A landscape with many valleys, sampled at points; each row gives a point and its height.
A ball rolls from a point to the lowest of its 5 nearest points, and stops where none of them is lower. Distance is the straight distance between rows; heights are no part of it.
vanor h=51.8: [152 128 114  85  94 143 115 135 169 111 134 132 113 132 140  82 140 163
 143 129 108 133 142 126 105 103 131 121  96 152 115 115 141 127  99 112
 140 174 118  89 169 113 134 161 135 121 145 130 132 172 122]
vit h=57.4: [146 134 114 133 101 147  95 104 163  94 155 109 141 127 136 138 110 142
 110 168 151 162 123 145 156 136 108 120  87 138 132 109 138  82 137  74
 104 167  99 158 137 132  92 138 145 127 125 145 187  98 141]
Reda h=28.1: [ 54 126 196 175 170 110 113 150  53 172 101 108 123  78 146 116 158 116
 169  74  83  82 115 133 110  76 118 142 167 155 143 175 133 172 118 194
 174 113 120 155 115 132 170 139 106 183 120 102  96 147 146]
Livul h=51.1: [152 122 120  99 117 140 141 152 166 114 116 138 138 133 127  98 157 173
 138 109 107 114 125  92 104 117 148 157 134 129 105 115 137 145 109 131
 139 129 138  82 145 122 144 150 134 115 128 109 103 174 112]
vur h=45.2: [162 128 128  85 120 124 163 108 106 172 120 157 113 186 105 157 102  97
 150 147 117 140 129 142 109 168 123  87 125 131 153 130 102 128 115 151
  91 112 138  85 131  84 122 139 105 101 164 127 103 140  72]
situ h=63.5: [171 136  94 108  71 140 111 113 156  80 149 134 129 167 132 131 126 164
 132 144 148 177 138 138 132 121 136 117  95 129 120 100 131  83 118  76
  98 174 125 131 153 136  65 148 140 130 129 135 167 136 108]
Kofo h=58.3: [187 124 107 128 124  89 121  99 119  88 176 143 131 229 114 186 131 151
 121 106 156 192 131 126 143 132 158 149 160  92 111  95 119  89 128 107
  85 149 139 151 145 171  33 122 159 122 120 136 162 102 133]
Fur h=56.4: [102 133 148 135 139 131  89  76 123 152 183 112  94 126 133 124  86 140
 124 178 113 153 145 179 135 132  87  60  73 151 157 145  99  99 118 129
 111 147 116 171 127 121 111 131 111 110 145 165 158 109 151]
Riba h=27.8: [130 114 124 166 137 100 146 146 143  88 128 146 161 128 114 133 182 151
 103  82 150 124 120  69 132 122 161 160 176 102  86 106 150 133 145 116
 124  95 140 126 126 149 125 107 129 153  89 118 109 119 114]
zegir h=10.9: [101 114 133 166 175 110 112 128  78 144 138 114 126 111 120 171 126  98
 114 128 156 126 123 154 147 134 140 137 163 104 127 139 122 136 150 155
 107 117 108 160 112 145 115 111 115 140 114 137 130  95 154]
Bunoz h=34.3: [164 128 123 159 118 108 159 136 153  79 125 170 179 176 103 142 161 124
 107  99 158 128 110  72 147 150 172 162 175  84  69 109 137 138 166 114
 110  69 154 112 107 175  79  97 141 123  96 111 121 100  86]
palu h=36.0: [ 86 116 146 141 140 136 145 174 150 106  92 116 143  83 133  71 149 142
 123  68 107  89 112  61 115 103 108 161 143 147 104 123 154 172 120 125
 162  98 140 139 128 119 197 125 136 138  88 102 105 159 128]
nizu h=60.9: [158 131 103 131 111 108 114 111 144  78 172 122 133 191 135 121 165 200
 114  85 156 161 140 119 131 112 155 150 124 120  95 100 144  94 128  90
 110 175 133 154 160 160  66 129 166 141 110 147 157 106 156]
napoz h=16.1: [167 137 116 139 111 121 159 116 145 101 135 158 153 167 110 189 124 120
 110 141 168 153 111 119 149 167 156 152 164  81 115 101 112 109 153 116
  99 107 136 110 115 165  67 103 133 113 110 129 145  93  93]
reva h=25.3: [175 115 104 108 117  94 122 132 123 119 142 147 128 189 105 143 169 185
 132  90 115 134 136 119 106 118 168 139 155 111 109 108 143 123 121 126
 107 136 132 100 147 143 107 151 143 126 129 142  82 158 107]
Nito h=23.6: [ 45 124 157 173 174 124 112 151  83 142  93  81 138  55 158  97 157 111
 146  62 125  98 115 126 149  84 124 153 149 146 139 138 155 152 139 131
 176 103  97 183 112 148 169 128 126 168 118 121 108  95 163]
vam h=51.3: [ 85 140 163 114 122 147 129 161 137 133 121 118 126  74 150  75 120 134
 131 125 105  93 129 129 107 104  91 143 106 152 138 146 139 159 107 154
 167 127 127 136 123 115 184 135 137 134 121 120 131 166 141]
sef h=6.5: [182 127 134  94  89 177 185 150 172 129  91 154 154 147 132  89 116 103
 167 128 110 120 125  78  91 167 153 156 125 129 118 138 111 155 109 100
 137 108 147  28 135 117 138 143 140 104 137  88 101 168  81]
vov h=26.3: [ 88 146 151 185 167 126 103 146 129 142 110  72 116  30 160 129 106  93
 127 146 146 127 115 166 152 116 103 120  91 114 168 138 146 125 140 124
 149 117 115 193  82 140 135 108 121 138 136 124 137  97 169]
bom h=20.1: [ 96 115 147 155 157 113 149 155 107 150 106 140 142  89 118 151 134  76
 119 130 138  89 110 126 117 142 145 158 176 110 124 133 126 161 159 163
 123  83 118 129  98 135 133 116 109 148 122 113  98 126 127]
sivu h=48.2: [127 127 118 110 122 118 119 129 137 131 135 140 115 136 117 133 149 149
 120 124 124 117 129 136 108 106 132 119 135 136 128 126 132 124 108 141
 139 152 123 121 145 121 130 126 129 124 137 140 114 140 137]
Nipu h=27.9: [186 137 122 136  95 159 182 110 174 104  99 168 185 154 104 152 107  81
 128 158 162 128  86  97 148 177 145 161 138  80 101  99 120 122 173  92
 108  81 147  81  97 146  80 116 134 103 118 109 154 100  66]
mezi h=26.5: [118 119 117 129 157  97 106 107  78 146 152 137 100 171 102 169 137 122
 120 120 132 138 130 151 125 120 142 112 165 119 149 138 111 124 122 164
 101 132 133 138 138 137 118 105  99 133 137 151 104 123 144]
Gifa h=13.1: [118 112 106 144 163 115  76  88  94 137 167  94  99 157 132 155 130 157
 117 108 145 171 149 156 157 104 126 132 134 141 129 131 129  92 128 126
 116 172 129 172 154 136 107  99 137 144 128 161 154  65 190]
Kiven h=13.7: [129 124 133 124 134 175 148 156 179  97 104 113 142  70 149  60 110 109
 109 158 127  92  96  88 144 138  99 150  79 148 117 116 156 143 144 103
 157 106 114 134 125 125 163 126 142 109 118 112 154 150 131]
zirim h=50.0: [194 127  66  76  61 139 137 117 134  95 138 158 126 179 122 116 106 159
 154 140 127 191 164 150 125 135 147  96  96 132 114 109 130 108 106  73
  97 168 138  80 157 125  90 176 156 120 151 121 133 165  82]
nare h=42.2: [141 131 164 102 118 157 184 157 144 159 100 136 151 118 130 106 102  82
 150 167 114  89 129 112 101 179 144 141 122 128 134 162 112 168 120 166
 130 105 136  64 121 101 163 122 123 106 149  95 118 167  94]
diza h=18.8: [154 124 121 117 132 104 142 104  99 141 132 154 124 180  96 202 113  87
 125 153 140 138 125 148 128 168 147 109 170 107 153 128  92 125 135 156
  88 110 131 108 123 134  90 109 108 116 138 134 112 112  93]
Kago h=41.5: [118 121 140 122 143 100 125 125  88 175 142 143 100 141 114 147 143 121
 128 116 109 113 141 146 106 124 128 112 155 150 132 142 118 148 114 172
 129 125 131 134 130 110 149 120 107 136 149 139  87 153 129]
nerip h=36.2: [101 110 124 112 150  81  92 106  74 180 153 142  86 156 108 138 149 140
 140 103  94 150 176 142 112  89 116  99 134 170 151 129 109 121 111 181
 128 140 140 149 138 106 160 131  97 138 150 167  90 150 155]
Tefiz h=35.1: [104 145 151 186 153 144 116 160 169 119 109  72 119  25 164  91  97  81
 115 160 137 110 105 131 153 133  84 127  62 111 163 126 162 126 150 104
 168 104 121 203  84 142 142 109 122 123 120 113 153 111 158]
para h=37.0: [117 130 123 115 119 177 121 150 180  91 119  97 138  59 159  53 114 134
 119 142 129 112 114 106 141 108  95 143  72 164 114 114 167 115 132  83
 170 139 107 164 139 120 169 144 146 123 119 137 166 141 147]
tas h=23.8: [100 117 118 165 150 112 121 141 121 110 123 113 142 117 128 158 161 137
 106  95 157 128 125 119 149 117 153 171 168 104 100 122 140 130 153 117
 121 127 126 154 140 147 119 107 115 159 102 136 115  98 157]
lobud h=31.8: [168 134 144  98 114 138 195 150 139 166  84 153 144 156  97 146 123  92
 147 133 113  99 120  99 104 182 156 145 144 111 130 141 111 157 118 154
 126  95 141  36 114 105 143 139 122 106 142  92  98 154  71]
zetin h=35.3: [ 91 138 131  99 108 153 107 146 158 110 123 109 122  87 171  50 146 178
 145 101 101 105 147 121 107  84  98 140  93 178 118 123 147 132  98 114
 178 174 124 125 172 110 187 151 150 128 120 145 142 161 164]
Miki h=24.6: [122 130 148 131 128 127 174 149 126 155  98 151 144 111 107 143 108  68
 117 163 123  86 114 128 121 181 145 147 146 109 138 137 114 163 146 169
 119  72 120  95 101 124 134 113 119 115 138 104 123 125  93]
mupun h=64.9: [156 142 130 109 120 132 137  86 123 134 151 149 131 166 115 201  73  74
 119 201 158 156 127 166 155 187 114  71 124 101 163 125  86 106 141 115
  79 129 137 124 106 108  67 135 114  94 131 137 180 103  84]
sav h=40.6: [ 84 148 146 161 143 138  85 126 126 136 148  79  99  54 162 103  93 141
 114 157 130 135 136 174 151 106  81  98  62 139 159 136 143 106 121 112
 136 152 107 185 111 130 149 125 140 139 136 142 153  95 176]
sok h=80.0: [ 98 155 169 161 135 133 134 153 128 154 115 109 120  50 142 121  85 100
 135 187 111 108 105 154 129 139 100 108  91 125 149 160 116 144 132 170
 139  95 117 145  95 116 155 123 116 131 142 112 145 153 137]
raz h=23.0: [ 62 123 125 174 183 126  93 146  94 130  99  67 138  82 166 126 165 108
 144  78 144 121 132 135 158  96 125 148 139 116 129 123 159 136 144 119
 154 133 109 192 102 147 136 118 126 163 118 125 129  74 185]
butin h=43.8: [116 135 124 128 120 147  87 107 148 103 147 105 115  99 149 117 125 157
 106 145 147 137 139 156 143 110 100 119  83 153 143 119 149  92 127  98
 134 177 107 165 143 126 125 139 148 132 122 150 161 104 165]
bamim h=12.5: [102 119 111 153 174 113  96 121  93 132 142  88 131 134 135 168 138 135
 118 106 161 162 141 151 167 119 125 151 157 113 115 130 139 106 140 130
 118 150 113 178 130 130 108 100 140 155 119 146 150  61 187]
pedip h=45.3: [133 131 133  97 109 163 145 144 166 105 113 130 152  92 140  81 129 117
 125 142 118  97 105  95 112 144 133 147 105 130 126 130 137 144 117 123
 151 125 124  99 145 114 152 134 132 118 128 112 141 164 126]
Tope h=68.0: [139 135 146 103 135 131 166 125 117 199 122 141 115 151 125 137  96  90
 172 166  91 120 139 152 103 171 115  79 110 139 157 158  91 156 121 189
 118  90 145  95 116  92 136 134  87  99 168 128 115 150  93]
sidi h=31.0: [119 127 119 109 131 101 102 122 103 147 143 132  88 148 120 124 162 184
 135  85  96 139 156 134 103  71 125 124 133 173 120 128 139 117  93 139
 160 168 139 132 158 114 167 146 135 141 131 152  94 155 152]
vipe h=24.9: [122 116 125 119 144 105  99  85 100 144 160 127  94 184 116 160 128 132
 124 141 133 162 149 152 134 120 110  90 135 146 153 126 104 103 118 146
 105 149 137 153 141 118 110 110 106 113 153 159 125 108 157]
ketu h=15.2: [110 107 132 165 183  97 132 125  64 157 121 139 142 132 113 190 138  62
 128 129 146 110 111 133 130 153 165 154 208  83 127 144 109 149 161 160
  93  89 115 140 106 141 105 106  96 149 121 129 106 104 124]
kilev h=29.6: [ 92 139 137 130 130 135  98 133 127 136 138 111 114  88 144 105 135 141
 111 137 135 113 131 153 134 107 107 124  96 140 134 134 140 122 124 125
 147 149 116 158 129 129 151 131 142 138 127 145 146 119 168]
zarov h=18.7: [ 81 149 151 171 158 115 105 135  97 151 137  98 113  72 143 146 100 109
 123 152 131 128 129 167 141 119 106 110 116 121 150 153 122 124 133 152
 120 124 120 178 102 140 139 114 120 148 131 136 129 105 163]
Kuno h=25.9: [133 123 122 185 150 120 142 154 149  68  98 121 152 105 120  95 170 130
  91  64 147 133 109  59 149 119 137 158 172 116  74 119 177 123 161  92
 155  87 139 145 119 152 150  86 135 145  87 114 116 105 121]
zutu h=14.8: [167 128 145 113 100 185 202 143 177 127  83 149 168 141 107 111  99  70
 144 130 120 100 107  72 116 175 145 170 133 113 115 138 107 154 144  96
 139  80 154  38 115 126 131 127 139  99 123  81 122 143  76]
nuvi h=29.7: [190 123 115  95  96 143 182 144 146 125 100 162 148 176 109 131 120 124
 152 121 117 125 123 102 110 154 159 151 130 106 116 131 118 140 110 109
 121 108 149  32 133 132 107 164 145 110 137 100 103 145  62]
mav h=54.7: [181 118  99 125 127  91 116 114 109 101 162 143 120 237 117 180 147 158
 131  99 147 172 142 122 132 136 170 141 162  97 115 113 126 109 128 123
  88 145 136 132 146 170  67 120 148 130 125 130 120 123 117]
Sidu h=52.6: [189 135 101 116  94 104 131 108 142  76 163 153 155 213 123 157 143 152
 121 111 157 170 134 107 137 134 157 146 139  91  89  87 130 103 135  88
  96 145 138 146 133 165  31 136 160 110 112 132 168 110 102]
lonad h=30.6: [168 131 127  88  90 165 175 136 162 134  97 152 156 139 126 122 106  84
 146 161 129 123 121 104 113 166 146 125 134 122 135 142 112 140 119 109
 129 126 141  53 131 110 122 143 136  97 145  93 124 145  84]
Ralu h=6.4: [ 97 130 125 134 128 113 110 141 143 106 133 111 130 117 153  93 176 196
 117  61 133 117 138 106 117  81 129 139 127 141 117 109 171 122 126 107
 160 150 145 144 160 144 167 136 152 154  95 131 110 128 159]
gamop h=34.2: [122 127 117 140 126 158  98 125 174  78 131  97 132  86 163  83 142 163
 105 123 147 131 125 116 142 104 110 140  74 153 112  97 170  94 136  76
 154 159 109 163 154 120 139 136 157 144 115 144 163  98 159]
ril h=32.5: [ 89 141 153 153 156 123  90 111 109 158 164 101  92  83 141 122  95 133
 118 158 115 148 146 184 138 108  96  73  82 149 159 158 111 109 120 143
 129 140 125 177 117 121 137 115 119 131 133 147 141 107 167]
loni h=21.3: [103 129 108 126 137 124  73  96 113 116 162  84  99 131 166 120 151 197
 123  95 144 147 155 158 144  76 105 120 101 160 132 129 145  87 128 102
 159 208 125 186 154 132 146 128 168 143 119 151 160  74 206]
Fesit h=21.1: [ 79 118 130 160 161 128 116 150 108 128 112  97 138  97 150 119 166 147
 121  67 136 119 124 112 134  83 141 152 162 122 126 121 155 133 142 116
 153 132 125 172 139 133 153 113 130 174 100 129 112  99 162]
Medol h=85.6: [ 71 137 186 161 144 129 129 156  91 169 107 120 104  65 146 112 105 114
 160 133  93  95 126 151 108 107  97 113 125 147 148 176 111 158 115 203
 151 100 130 146 101 112 165 119  99 155 140 110 107 172 136]
Ketil h=72.0: [ 92 148 173 132 128 160 145 181 135 146  99 110 136  49 155  69 100 113
 157 156 101  84 122 124 111 129  96 150  96 141 143 161 133 173 123 172
 162  95 129 129  96 108 192 114 123 138 127 108 126 180 141]
sida h=70.3: [152 133 104  93 103 140 119  87 127 122 145 140 120 170 120 146  96 110
 140 189 128 158 130 157 141 148 115  56 103 137 151 123 103  99 110 107
  96 164 128 123 141 104  83 151 114 106 149 145 161 117 104]
damo h=25.1: [ 72 125 131 142 159 110  90 122  70 158 133 105 106 116 138 131 149 130
 129  79 120 129 150 165 140  78 122 129 152 149 136 145 134 134 119 142
 151 159 120 172 140 139 154 118 125 158 118 141 129 106 179]
dosu h=55.1: [136 125 117  95 126 120 106 105 115 144 145 138  94 160 123 117 138 152
 138 138 104 143 145 149 120 109 112  88 106 165 134 126 110 109 102 141
 121 160 124 111 147  95 142 154 116 110 158 152 111 152 128]
kufo h=5.2: [102 141 144 114 116 154  81 111 135 155 171 115  91  95 153  61 101 161
 141 161  88 134 163 178 123  91  74  56  42 182 144 152 111  97 104 122
 157 177 110 163 149 100 149 156 125 117 146 151 174 142 165]
gula h=21.8: [114 125 112 126 138 103  81  92  92 144 161 118  85 163 123 132 143 164
 117 103 121 145 161 156 116  81 111  98 129 158 134 133 126 103 108 138
 138 174 128 156 154 128 144 122 124 134 134 169 123 112 177]
giz h=66.3: [101 136 147 126 129 129 137 150 130 146 132 128 123  88 140 117 116 113
 120 157 114  92 125 132 116 141 116 125 120 123 140 149 123 153 130 175
 143 118 115 122 120 115 150 127 119 126 141 122 127 152 130]
kuzur h=15.1: [ 88 108 136 157 171  95 114 129  62 156 121 129 128 121 114 167 147  88
 127 100 125 107 120 139 125 121 148 140 192 103 130 152 112 151 138 170
 113 118 130 146 121 138 125 118 105 161 119 127 102 111 145]
Makol h=25.7: [173 133 111 121 110 119 170 133 160 100 113 167 159 181  98 146 157 131
 124 108 133 121 114  91 123 160 175 151 162  83  95 103 117 132 145 120
 114  84 155  79 114 152  84 128 138 109 114 105 114 132  63]
fimub h=71.8: [108 128 148 112 125 139 101 111 126 182 163 124  90 121 145  87  98 141
 151 169  76 139 151 176 119 117  86  59  67 169 157 149  96 120 115 153
 134 144 130 151 135 100 145 158  97 105 159 151 143 155 149]
vese h=6.6: [183 117  92  95 109  97 161 142 132 119 126 167 154 207 108 143 161 164
 137  91 109 123 133 100 111 135 179 147 164 110 100 106 126 143 117 117
 108 109 138  85 131 147  98 159 143 121 132 120  82 152  68]
bedi h=22.0: [126 109 131 159 142 125 167 149 141 121 102 152 159  97 107 164 132  80
 107 140 151 111 107  94 143 167 145 167 169 100 104 115 126 149 177 125
 122  66 122 104  95 141 121 103 113 127 118 110 110 107 106]
suz h=50.3: [125 114 142 110 121 166 169 169 167 112  89 128 155  98 140  68 130 131
 127 115 100  79 120  63 109 135 125 171 127 144 107 144 138 177 118 127
 162 103 141  92 126 106 191 121 129 117 109  98 115 173 128]
zom h=21.4: [116 133 109 103  99 127  70 104 130 124 154 108  86 127 153  78 165 215
 137  84 110 125 172 149 113  53 109 108  99 180 122 113 148 106 101 105
 177 198 116 150 176 116 168 155 163 144 118 146 136 132 180]
siz h=16.9: [170 134 106 127  72 170 145 110 183  82 118 149 164 130 134 138  92 106
 118 167 160 155 105 117 154 158 130 131 100 106 119 100 130 103 149  63
 112 135 140 107 119 143  73 143 142 112 130 125 189 123  89]
befo h=77.7: [119 136 158 135 142 118 140 147  90 185 125 145 113  94 123 132 107  91
 145 155  99  90 135 149 108 145 120 102 143 126 141 165 102 164 126 210
 125  91 133 128 107 107 152 117 105 134 145 112 103 160 112]
forob h=52.2: [132 125 134 100 133 110 143 148 109 151 118 152 122 131 108 131 144 138
 130 106 100 105 138 116  96 126 143 140 162 139 126 140 133 158 106 168
 137 134 136  96 124  97 162 136 113 130 134 121  84 178 116]
div h=12.7: [108 138 158  97 114 147 115 144 145 141 130 123 112  90 152  68 119 141
 142 154 106 104 140 131 107 102 103 112  85 166 131 146 132 137  94 147
 156 162 122 119 141 111 170 150 138 116 141 131 144 175 150]
Mumuv h=29.5: [142 126 129 146 128 160 166 153 171 117  96 131 157  80 114 115 113  61
 104 158 147 101  86  99 149 163 121 155 122 113 115 121 140 152 168 116
 147  64 124 112  84 135 134 108 128 103 117 112 142 121 112]
nunab h=21.6: [ 79 140 123 155 153 122  81 121  87 142 135  74 119  85 158 118 135 146
 122  93 136 141 147 166 169  85 111 122 116 144 139 142 139 125 140 117
 149 167 107 192 108 150 147 110 139 157 131 144 144  66 204]
tasa h=24.2: [108 130 115 149 147 129 117 129 142 110 141  99 136 101 147 129 150 143
 100 122 171 138 117 116 148 122 127 147 112 119 115 107 155 108 149  95
 135 141 117 168 133 147 131 105 146 144 110 140 147  87 164]
kuva h=33.3: [114 110 132 140 131 125 157 166 145 112 106 145 153 109 113 112 166 126
 116  88 117  82 125  67 113 120 140 170 179 116  98 127 140 170 133 141
 146  88 147 104 127 124 172 116 118 137  97  95  89 153 113]
mobe h=40.0: [147 113 118 130 147  85 132 122  93 155 128 161 109 176  87 177 146 117
 131 109 114 123 133 130 111 143 159 133 197 114 140 131 120 145 124 162
 104 103 136  89 130 123 130 113 101 132 139 130  57 143  97]
tal h=44.9: [177 132  81  89  76 157 150 110 165 107 123 154 132 151 115 136 104 119
 137 161 143 162 135 141 131 143 144 106 117 114 122 112 116 106 116  91
 111 153 145  81 147 122  81 157 133 118 135 110 154 147  81]
nol h=57.6: [193 121  81  76 100 124 136 102 108 125 124 174 118 204 106 140 107 152
 153 136 126 186 147 145 113 136 144  94 116 136 133 114 110 101 110  99
  79 141 137  79 145 112 100 174 139 112 164 139 114 158  65]
nemun h=16.8: [109 129 136 154 137 125 150 140 116 133 123 132 146  94 109 166 119  83
 112 157 158 108 106 126 143 152 138 149 149 100 128 128 123 154 161 141
 112  93 118 140  91 150 121 109 120 126 122 125 121 115 124]
tez h=36.4: [174 135 127 158 126 157 181 133 174  94  86 162 176 116  96 120 118  93
 102 133 153 111  79  67 153 169 134 170 151  97  83 114 142 131 173 103
 135  48 147  85  90 137 128  87 123 102 109 106 125 111  84]
Lifu h=59.9: [131 144 138 146 135 130 127 119 140 129 133 110 139  96 118 161  94  88
 113 196 164 130  99 149 160 172 114 125 102 109 151 131 126 123 142 129
 107 119 108 144  84 144 106 117 123 110 125 126 160  97 119]
Ravo h=49.3: [158 124 113 126  94 135 123 124 166  81 130 134 137 147 133 123 141 160
 115 136 146 136 120 122 125 134 140 139 112 117 109 103 144 102 129  99
 124 151 121 113 148 135  93 134 145 122 126 134 149 131 121]
Vetu h=49.2: [151 120 117  97 118 119 115  68 120 120 155 140 106 204 114 175  94 122
 124 181 148 185 141 154 146 154 109  76 129 124 163 113  90  96 126 111
  77 159 145 140 133 114  75 134 111  97 149 149 150 108 118]
zanoz h=57.2: [204 124  78  94  91 105 120 118 125  92 158 156 134 231 122 144 154 176
 138 103 134 168 151 122 109 128 149 126 129 118  99  86 140  98 121  91
  90 159 122 121 146 155  51 154 161 128 135 141 137 141  99]
fubu h=65.9: [155 124 135  94 116 141 143 151 145 141 112 146 140 139 125 115 137 129
 145 143 107 107 120 111 100 144 139 140 127 132 125 140 127 146 107 146
 138 133 131  68 139 102 154 142 119 117 141 119 109 167 112]
vibom h=53.7: [142 108 141 141 176  87 153 125  63 180 108 172 122 152  92 190 140  68
 145 101 101  85 130 116  91 158 172 150 222 102 134 139 109 165 132 184
 108  79 135  87 107 112 136 120  89 144 141 113  56 137  81]
bes h=29.9: [150 128 103 112 103 113  87 111 141 104 152 121 101 162 130 113 155 191
 131 113 129 148 141 143 114  93 127 115 106 146 123 113 139  96 112 110
 125 188 113 126 165 123 108 152 147 127 131 144 135 133 147]
raf h=28.8: [ 75 123 151 159 154 129 148 173 122 123  99 111 136  63 147  98 136  91
 120 108 127  94 109 101 131 119 106 154 136 126 126 132 149 170 145 131
 163  72 127 159  96 132 169 113 125 148 115 108 114 137 137]
pap h=60.6: [178 118  92  98 125  96 122  86  86 125 140 162 100 230  97 177 125 158
 141 115 127 179 139 134 121 132 144 101 148 122 147 107 113 102 119 138
  69 129 140  98 140 132  96 137 123 118 157 159  96 133 100]
Resib h=30.9: [166 140 112 123 103 138 125 101 153  94 135 140 138 166 123 179 111 130
 118 171 169 162 110 128 144 153 136 130 129 102 124  96 115  94 140 101
 101 152 116 131 122 147  63 131 133 110 119 133 166 110  96]
Riso h=65.8: [147 137 132 108 115 134 153 127 130 159 125 146 126 146 120 150  89  87
 134 179 128 125 118 154 132 160 125  81 111 121 150 138 100 129 121 154
 112 122 126 103 123 107 120 138 122 101 151 127 153 136  99]
nopom h=76.8: [139 130 120  81 128 128 137  81 113 166 147 155 104 196 118 158  91 113
 149 166  98 174 153 159 126 143 109  64  97 150 173 113  84 112 112 129
  90 124 140 119 140  94 106 153  94  89 181 158 130 131 107]
bonun h=18.2: [ 88 127  97 140 156 116  61  90  71 140 165  75 101 122 160 128 136 178
 123  82 120 161 175 172 169  79 108 113 117 167 147 141 138 104 118 124
 144 188 120 205 125 134 136 102 143 151 117 146 170  56 216]
poz h=27.1: [122 111 126 171 143 104 156 138 117 115 119 144 157 139 103 160 164 115
 118  96 141 115 117  98 127 131 171 167 203  89 104 120 117 146 149 130
 122  92 133 117 124 145 121 116 111 146  93 115  92 122 113]
Duv h=28.0: [163 119 135 100  99 179 179 137 179 110  89 142 152 123 128  77 106  98
 142 135 114 106 107  71 105 163 149 154 125 131 119 136 117 150 126 100
 154 103 141  50 139 119 145 132 134  98 119  91 117 165  99]
pegu h=44.0: [174 132 105 113  99 123 130 114 154  87 144 151 141 188 123 157 139 151
 123 124 146 155 124 117 127 140 155 139 142 101 117  98 116 100 128 103
 102 144 129 120 140 156  67 128 144 120 117 129 139 126 101]
Mes h=46.4: [ 84 126 140 135 138 111  79 102  96 177 175 113  72 115 146 102 125 164
 136 113  89 138 172 169 114  71  86  81  89 192 163 151  95 117 107 154
 156 158 135 183 143 118 165 128 121 132 134 164 143 130 180]
Sizu h=74.8: [110 141 148 132 134 127 115 107 123 158 158 118 117 116 124 140  71 100
 127 197 117 144 114 171 140 158 101  61  91 115 155 146 102 123 137 154
  97 122 119 159 113 122 113 123 103 116 144 134 149 112 133]
busid h=14.0: [128 120 100 127 112 121  91 105 146  86 153 101 108 142 162  97 169 226
 127  59 131 136 165 136 122  76 135 136 112 145 111 105 163 100 126  96
 150 189 128 161 173 142 134 139 173 148 110 145 139 102 184]
fef h=34.9: [ 81 139 157 135 146 108 104 122  81 173 140 128  87 103 136 119 123 135
 134 118 103 121 144 163 120  86  99  91 115 162 148 165 113 136 107 174
 155 128 133 161 129 115 159 114 113 148 127 144 115 147 157]
Lales h=12.1: [181 126 104  71  82 153 156 130 151 116 115 145 136 149 131 102 116 137
 166 133 115 162 148 114 105 129 142 119 107 142 106 129 135 125 100  84
 114 144 124  51 161 112 126 161 138 117 157 104 109 180  87]
Fop h=33.0: [ 67 149 178 203 156 130 124 167 121 148  79  72 116   4 161 114 104  79
 140 151 117 115  95 145 134 122  81 136 107 120 165 149 139 143 131 151
 165  92 120 181  86 114 160 120 105 146 132  94 112 120 155]
sor h=56.1: [126 143 124 104 100 152 103 117 158 101 143 116 133 100 140 105 113 144
 113 172 139 126 121 152 130 121 102 113  73 148 131 126 142 105 117 111
 137 173 103 131 150 115 124 151 138 124 136 142 171 129 142]
sem h=14.9: [ 83 127 138 126 137 135 126 148 145 103 115 104 122  82 145  95 152 145
 108 101 137 106 130 109 132  98 119 145 116 134 126 119 159 137 138 109
 162 122 125 160 137 127 171 123 141 141 100 124 120 126 154]
gerid h=35.0: [190 123  87  68 106 104 130 111  93 129 128 171 123 228  98 144 128 180
 148  88 106 155 141 123 101 133 158 116 142 128 117 111 122 133 106 121
  79 125 138  67 144 137 117 176 152 129 156 145  90 160  69]
Zimod h=47.2: [113 142 141 135 123 138 110 132 145 127 132 109 142  75 136 124 104 112
 111 172 133 124 112 144 145 136 111 111  81 124 141 137 141 122 127 126
 125 133 108 151 107 136 137 130 133 119 136 138 156 121 136]
Sed h=26.4: [178 121 126 125 108 141 186 144 175 117  98 156 176 169  90 115 134 116
 132  97 118  96 112  73 110 167 159 172 158  95  96 128 116 161 140 120
 137  70 163  38 117 131 127 123 132 109 114  85  96 140  64]
laka h=30.0: [ 92 124 139 114 132 173 137 166 165 100 103 109 131  83 151  49 130 156
 122 107 122  86 111  84 117 106  98 154 104 162 110 131 160 151 121 101
 171 122 130 136 142 113 198 135 141 131  89 125 141 151 141]
Paro h=21.0: [123 134 145 157 141 106 159 128 101 157 121 139 137 114 101 178  95  56
 123 176 138 108 109 157 123 181 145 130 159 100 149 146 103 156 150 173
 100  72 125 124  90 131 114 100 113 123 138 122 114 116 104]
kig h=23.3: [ 87 114 126 182 178 125 118 150 113  96  84  79 151  75 166  89 182 107
 124  54 155 116 118  76 166 104 124 150 156 123  98 115 183 125 155  94
 165 112 125 180 112 147 160  99 125 156  99 108 126  85 151]
rupe h=5.3: [132 112 119 147 158  98 126 112  96 125 146 124 135 173 107 209 129 105
 115 143 165 163 119 141 156 163 160 147 182  91 129 129 115 113 146 132
  90 125 122 142 127 153  75  96 119 141 121 138 129  89 133]
Bef h=55.0: [151 133 106  97  76 154  99 112 157 107 145 120 108 132 134  90 122 160
 138 147 119 161 147 151 122 108 115  91  74 164 125 121 140  93 106  91
 132 190 109 113 173 109 116 163 129 128 142 145 156 158 134]
lugon h=55.8: [ 77 154 170 148 136 142 113 130 122 165 135 104 100  55 151  90  98 144
 129 153 103 122 135 175 133  92  71  89  70 159 157 167 119 124 109 161
 152 141 123 172 117 109 165 124 124 139 137 131 151 145 163]
gomun h=60.2: [128 132 128 122 113 144 136 130 159 116 129 139 143 111 123 130 129 124
 107 157 145 118 101 117 135 142 140 145 124 115 123 111 130 120 137 114
 126 124 118 121 128 143 128 129 126 122 123 128 146 127 125]
zev h=32.7: [ 70 107 160 148 145 114 132 158  88 149 100 120 140  94 127 117 173 128
 142  62  97  77 125 104 110  93 135 164 185 138 119 147 137 175 120 159
 157 114 139 136 120 129 170 139 110 161 109 104  80 154 140]
Vulak h=39.1: [151 116 121 125 119 115 155 167 150 138 111 149 145 141 106 123 155 158
 132  83 103  95 128  74  99 133 159 165 170 110 108 127 130 165 104 144
 137 105 148  70 122 126 154 136 124 116 110 100  65 157  93]
mul h=8.7: [112 117 127 141 165 108  89  92  89 142 169 104 110 165 116 174 103 132
 108 134 151 175 139 157 163 140 122 132 147 119 146 137 126  92 126 130
  88 155 129 174 143 139 102  87 118 135 136 153 168  73 171]
naruf h=27.5: [152 143 138 138 122 136 177 126 146 135 101 155 166 132  98 181 107  52
 116 179 159 113  98 127 147 188 141 151 148  93 138 117 107 144 167 132
 114  81 131  96  86 141 104 111 122 108 117 117 138  98  91]
suk h=45.0: [143 131 119 112 120 124 118 104 133 116 145 132 117 160 116 170 126 132
 111 155 152 138 119 138 136 139 132 107 135 122 136 122 114 106 124 134
 100 148 114 135 136 121 102 125 128 115 137 146 134 122 126]

Call two points neighbours if one is among the 5 nearest of the other. Go from one point of each pair to the other, from neighbour to neighbour, staying as low as possible. Name the highest point that can't be avoided.
vese, div => kilev
rupe, Ralu => loni
sef, zegir => Sed
siz, rupe => Nipu
vese, rupe => Makol
Kiven, sef => Mumuv

Where does a ball stop that starts at each point below?
Livul => sef
forob => sef
sida => rupe
